Points on a hilly landscape, in no order, each with its height.
A ball rolls from a point to whichever of its 4 nearest points has the largest drop for the distance, and stops where none of them is lower. Distance is the straight distance between rows; heights are no part of it.
K_259 h=455: [ -9  -9  -3  15  -3   0 -19 -10   5  38 -10  35  10  10 -28  -3   4 -19
 -25  21]
K_473 h=332: [ -8  -7  26  -9  -5 -17 -20   1   5  19  -7  14  -6  37 -22 -12 -14   2
   7  19]
K_41 h=622: [ 15 -13  -8 -43 -23 -48  12  20 -14 -45  -6 -43   8  24  16   5 -11  20
  -8  -8]
K_58 h=650: [ -2  21 -35   5  18   6   7 -35   1 -24   9   1  10 -26   2  13  -6  -7
  13  27]
K_385 h=241: [ 14 -11  -5 -12   6 -30 -13   1 -16  -8   4  -3  -3  31 -20 -10  -6  18
  -9  17]
K_228 h=511: [  3  -8  16 -25 -13 -12 -11  15   0  -8 -23   6  -9  23  -7  -6 -31  16
  20 -22]
K_669 h=404: [ -1  10  29   6  17  47  -6   2  18  -5   4   7 -17 -37  12 -10  16  -5
  35 -25]
K_768 h=409: [ -5 -28  -4   9 -11 -12  -7  13 -12  22   9  17   9  17 -27 -11   9  -4
 -27  12]
K_398 h=384: [ 12  33 -37  10   6  -6  30   5 -12 -35   7 -40 -11 -20  37   1  13  -5
 -12 -11]
K_380 h=141: [ -9  -2  29  18  -9  -7   2  34  18  24  13  16 -18  14   2  -5   5   2
   7 -37]
K_781 h=560: [  6   0 -25  24   1  17   8  -3  20  -5  28  16  -6 -21   0   2   6  -3
 -13 -17]
K_600 h=192: [ 10 -20   1 -36 -24 -49  16  22 -41  -7 -13 -40  12  12  35 -12  21  28
 -43  12]
K_923 h=280: [ -3   7 -50  14   3 -18  21 -15 -11  -1   3  -6  14 -26  19  15   9  -3
 -27  10]
K_171 h=562: [  6  35 -24  12  21  50  13 -30  -6 -25   5  -5   4 -40   0   3  -8  -3
  22   6]
K_208 h=232: [-12  -2  47 -37 -17   9   3   7  15  21 -19  20 -17  56 -41  -3 -36  16
  22  22]
K_311 h=140: [  3   8  20 -11 -12 -40  -7  24 -16  11  -6 -10   3  36  -4  -5  -7   9
  -7  -1]
K_622 h=230: [-22   4  46 -15 -16  -4  10  11  12  13  -2  18 -22  42 -21  -9 -27  11
  22   4]
K_51 h=359: [ 11  28 -25  13   4  -7  15 -12  -3 -19   1 -25  18 -21  28  12   7  -4
   4  -2]
K_379 h=264: [  2  -2 -48  12 -13   4  13 -33 -20  18   2  -7  38 -14  -6  17   7 -23
 -43  15]
K_580 h=576: [-18 -13  28   7   7  21   0  11  13   2  23  38 -34  -8  -7   3  -5   4
  12 -19]
K_531 h=426: [ 24  -9  36  -1  17  31 -16  20  11 -25 -15 -14 -23  -5  18 -22   9 -13
  41 -36]
K_397 h=248: [  8  10 -28  18  -1 -28   7 -19 -14  -8  17 -10   7  -2   6   0   2   3
 -28   9]
K_181 h=173: [-16   0   5   0 -12  -8  -9  24   2   4  -6 -16   3  13  12  -1  -8  -6
   4 -21]
K_647 h=656: [ 10  18  14   1  25  68  -8 -43  35   7  -1  26   0 -54   5  -6  16   9
  17  21]
K_738 h=181: [  3 -10  -2 -15 -23 -52   7  22 -25   5   2 -29   1  23  31 -11  12  22
 -32   0]
K_422 h=431: [-20  11  10  15  15  29 -15 -11  29  13  24  48  -8 -18 -11  24   1 -10
   3  -6]
K_300 h=468: [-11 -17  10  25  -5  16 -12 -14  17  35   2  39   3  13 -18  19  15 -28
 -21  17]
K_416 h=484: [ -1 -18 -10  11  -2  20  -3 -17  27  32   8  32   3 -10 -23  14   6 -21
  -9  13]
K_34 h=524: [  1  18  -7  29   1  -5  -8 -14  15  15  14  12  12 -10   2   3  19  -4
  -3   1]
K_506 h=679: [ -3   7  62 -19  18  35 -13  10  19 -14  -5  26 -38  -4   7  -9  -2   9
  35 -29]
K_707 h=481: [ -4 -10 -18  25  -6 -12 -14 -29 -15  26   7  -1  23  15 -20  10  14 -16
 -27  34]
K_848 h=487: [ -2  -2  21  -9   5  20 -23 -10  12   5 -13  26 -28  10 -20   6 -25   3
  19   8]
K_714 h=167: [-13  -7  -7  14 -11 -17  -3  23   9  20   9  16 -11  -2  11  -1  10  -4
 -21 -20]
K_893 h=586: [ -3 -25 -17 -21 -18 -29   4   2 -35 -21  -8 -23  14  17  -4   4 -13  13
 -20  10]
K_756 h=414: [-19  -9  17  15  -9   2 -10   3  19  31   0  35 -10   5 -17   8  -9 -13
  -1  -2]
K_236 h=700: [ 20  12  -2  -6  23  18   2 -10   1 -42  10  -2  -5 -15  13 -10   3  -7
  34  -4]
K_913 h=473: [  2  23  -6  32  12  43   7   1  34   9  20  24  25 -24   5  15  21  -5
  15 -12]
K_175 h=551: [  2   4 -26   7   2  29   9 -12   4  -3   7  10  -2 -29   2  12   2  -3
   9  -5]
K_855 h=390: [-10 -31  32  -5 -13 -21  -5   8 -27  40 -18   0  14  41 -31 -17  -7   5
 -27  34]
K_995 h=617: [ 13  -3  10 -29  -7 -22 -15  21  -6 -30 -20 -34   0  11  17   1  -8   5
  19 -38]
K_610 h=482: [  2  33 -24  14  26  45  13 -25  14  -5  12  13   6 -35  -7   1   5  -1
  -7   8]
K_863 h=325: [ -5 -19  23 -13 -19 -31   0  13 -15  -1 -22   1   8  40 -22  -4 -20   6
  -2  11]
K_6 h=379: [  5  23 -32  11   1  -6  14  15   4   1   3  -9  -3 -23  26   7  17  -3
 -19 -28]
K_31 h=405: [ -5 -28  16 -17 -22 -20   0  13 -23  19  -6  -2   5  37 -33 -14 -15  10
 -16   7]
K_93 h=613: [  8  27 -10   8  43  69  12   2  -4 -17  -4 -11  11 -51  18  -7  18   2
  36 -11]
K_539 h=669: [ -4   4  -1   8  23  55  -5 -42  34  10 -11  29  -2 -38 -10   8  -4  -4
   5  21]
K_481 h=103: [ -4  -3  17  -5 -14 -15  -2  32   5   8  -3   1 -14  32  -7  -5 -13  13
   5 -22]
K_852 h=541: [  3   4  30 -22 -21 -13   0  19   1 -19 -19 -15  -6  28   0  -3 -23   8
  27 -34]
K_734 h=369: [-13 -17  12  -6 -14 -18  -3  10 -14  26  -9   5   1  40 -22  -6 -15   6
 -17  10]
K_19 h=572: [-10  -7 -44   9  -2 -11  32 -40 -26  -2   5 -20  24 -21  -9  21  12 -20
 -41  43]
K_785 h=552: [ 17   4  32   5  30  51 -10   3  13 -18   1  14 -28 -29  13 -28  23  -6
  40 -16]
K_119 h=903: [  5   3   2 -16  -3 -14 -18 -21  -5 -12  -5  10   0  14   1  -2 -28   3
  16  30]
K_650 h=243: [-16  15  34  13  18  36  -9   6  32  20   4  24 -19 -25  15   3  17 -16
  25 -15]
K_449 h=542: [ 10   4  43   4  15  36 -22   0  13 -14  -8   4 -21 -16  17  -9   9   2
  48 -16]
K_621 h=233: [-28  -1  46   3  -6   9   7  16  21  27   6  17 -26  20 -15 -12 -19  -3
  18 -11]
K_462 h=256: [-11  -5  -7  -9 -15 -44  -1  -7 -17  -9 -11 -24  10   4   8  11  -3  -6
  -6  12]
K_692 h=478: [ -1  12  10  10  19  36 -20 -15  22   0   0   8  -6 -20   7  -1  -3   1
  29  -2]
K_458 h=556: [  5   9  23   4  25  41 -11 -11  23 -15   5  22 -24 -24   5 -10   4   6
  28  10]
K_638 h=366: [  4  -3  33 -24  -4  -4 -17   4  10  -9 -11  24 -21  34 -30  -3 -37  20
  22   8]
K_173 h=636: [  6  26 -15   0  31  81  12 -41  16 -13 -10   0  22 -47   2  -4  10  17
  15  19]
K_909 h=570: [  7   7  32 -12  16   3 -14  21  11 -19   8   6 -22  11  12 -10  -2   7
  26 -21]
K_716 h=555: [ -5 -33 -23   6 -12 -19  -3 -32 -34  22  -9 -21  39  -1  -5   6  21 -27
 -59  42]
K_900 h=637: [  2  -7 -32   6   4  10  -4 -20  -6 -19   4   2  -6  -7 -11  -1 -14  -7
  -1  11]
K_746 h=434: [  4  37 -31  21  17  36  25 -12  26   7  26  -2  40 -39  -2  18  11  -8
  -3  -1]
K_313 h=375: [ -3 -22 -37   5  -9 -26   4  -2 -19  -5   4   1  -4   0  -9  -7  -6  -5
 -28   7]
K_277 h=495: [ 11   2 -22 -13  -5 -30  10  -5  -9 -43   6 -32  -4  -5  19   9  -1   2
   5 -14]
K_696 h=606: [ 24   6   2   9  27  52   8  11  12 -27  -1 -23 -16 -41  20 -13  20 -19
  27 -28]
K_262 h=500: [ -4  12  21  10  15  19 -18 -22  31  10   3  33 -11 -14  -3   4  -3  -7
  26   9]
K_210 h=377: [  1   5 -45  19  -6   3  25 -26  -1  10  13   5  28 -23  -2   6  12 -10
 -32  23]
K_547 h=349: [-26  14  17  32   4  17   5   5  29  27  12  32   1 -17   1  14   6 -18
   4 -22]
K_764 h=442: [  8 -16   6 -33 -11 -32   8  15 -18 -23  -9  -6  14  36 -18  -1 -15  17
  -3  -1]
K_519 h=389: [ -2  15   2  25   7  23 -11  10  23  10   3   5  -5  -8  13   8  11 -14
  15 -23]
K_534 h=99: [-20  -7  51 -17 -26 -18  15  35  -3  40  -7  -3  -5  59 -19 -20  -5  16
   1   0]
K_76 h=420: [ -6   1 -20  -8   2 -33   2 -18 -16 -22  -3 -11   6   0   1  10  -9  -8
  -3  31]
K_704 h=287: [  7  -6  12   3   9  26  -2  16   9  -9 -10  -9 -25 -11   7  -1  -5  -9
  34 -38]
K_770 h=186: [  4  -6  -7  -9  -5 -32 -11   9 -15   4   4  -8  -4  19  -6  -7  -5  11
 -13  -6]
K_382 h=655: [ -7   1 -23   4  10   0  -4 -18   6   2  -7   9  -2 -10 -11  -3 -14 -10
   2   6]
K_988 h=247: [  0 -21   6 -28 -29 -40  -2  28 -37  -2  -9 -31  11  24   5   3  -7  30
 -25   6]
K_100 h=354: [  0  11  20  24  17  30  -4  17  37  -2  17   6 -18 -25  13   4  24 -11
  11 -26]
K_904 h=476: [  1  -3  16  -5   4  10 -17  21   9   4   4  24 -33   9 -13  -8 -20  -1
  11 -13]
K_509 h=553: [ 17  17   1  13  34  50  -4  -2   2 -18  -1 -19   1 -37  27 -13  21   2
  34 -17]
K_511 h=311: [ -6 -19  10 -16 -31 -28  10  36 -22  26 -29 -13   2  30  17  -5  -5  27
 -26 -13]
K_48 h=342: [  2 -28  -7 -17 -27 -42  -7  12 -36  13  -6 -22  22   6   3   4   8  11
 -36  26]
K_665 h=587: [ 12 -10  26 -40 -13  -6   9  41   6 -11 -22  -2   1  44 -21  -6 -21  20
  17 -26]
K_299 h=392: [  0  33 -53  14  -4  14  40  -9   9  -2  13 -26  22 -24  14  16  12  -3
 -20 -15]
K_805 h=408: [  7 -41  -1 -21 -13 -36   9 -20 -59  -1   8 -29  15   9  -1  -3  16   8
 -54  37]
K_66 h=231: [ 13   7   4  10   4 -21   3  28   1 -16   0 -20 -21   8  13 -13  17  -5
   8 -31]
K_992 h=419: [ 10  23  -1   9  17   4  -7   2   2  -2   1 -10   0 -14  16   2  12   1
  23 -17]
K_428 h=174: [ -7   0  -8   9   0 -36  -1  17 -10   5  11  -8   9  13  14  -5   9  14
 -23  -2]
K_121 h=483: [ -7 -15 -27 -14 -19 -40  19 -22 -39  -7   6 -37  16  -8  13   6  23  -6
 -44  42]
K_618 h=540: [ -8  -1 -17  31   2  23   1 -17  27  16   3  32  17 -24  -3  22   3 -14
 -10   2]
K_74 h=533: [  4   8   0 -10  11  -1 -12  -2  -5 -13  -2  -5  -1  -6   5  -8  -7  -7
  30 -12]
K_139 h=385: [  2 -22  -3   0  -6 -50  -5  -6 -41   4  -3 -24  21  16 -19   4   5   0
 -28  38]
K_167 h=402: [  5  43 -47  10   2  16  38  -1   9  -3  17 -34  27 -38  16  18  23   0
 -13 -10]
K_116 h=746: [ 11   4 -17 -22   2 -16  15 -19 -21 -42   6 -23  -1  -7  10   4 -16   6
   8  16]
K_35 h=485: [  2   2  -8   9  14  -7 -12   6   8  -7  17   9 -18  -7   1   0  10  -2
   1   1]
K_868 h=477: [ 11   0  39 -25  -2 -11 -12   5   6 -14 -15  -4 -11  36  -2 -14 -16  12
  31  -9]
K_96 h=196: [ -6   7 -25   9 -10 -37   5  -6 -14  13   2 -18  13  -2  18   7  10  -2
 -24  18]
K_525 h=358: [  2  -4   9  10   8  20  -5  21  13  -4  -6  12 -32 -20   9   0  -9   0
  28 -29]
K_876 h=503: [  1  14 -20  26  18  22  -2 -20  34  12  24  33  24  -9 -10  14  10  -7
   3   5]
K_945 h=314: [ 10 -28   2 -30 -13 -41 -10   7 -22  -9  -6 -17  12  32 -25 -15 -21  16
 -12  26]
K_445 h=159: [ -6  -4  -3  -7 -21 -35  -8  14 -12  13  -8 -21  11  23  12   4   5  -1
 -11  -4]
K_875 h=456: [ -2 -19 -24  15 -22 -17  -6 -12 -21  30  -8   8  20  15 -10   8  10 -11
 -38  15]
K_556 h=418: [  6  -8 -33  -2 -14 -18  11   8 -12 -10   0 -13 -14  -1  17   4  -2  -5
  -6 -18]
K_641 h=753: [-10 -20  -3 -18  -4 -10  -6  -6 -10  -2 -27   8   1  20 -14  -3 -38  -6
   7  11]

For each start below, name the point where the ball stops.
K_647 -> K_650
K_893 -> K_481
K_600 -> K_481
K_768 -> K_481
K_175 -> K_481

Call two points neighbours if one is among the 4 nearest of the other. Go from one point of each pair to the other, from neighbour to neighbour, staying as low as possible. Name the highest point that can't be avoided.
K_379 and K_704 -> K_756
K_622 and K_379 -> K_923
K_650 and K_704 -> K_525
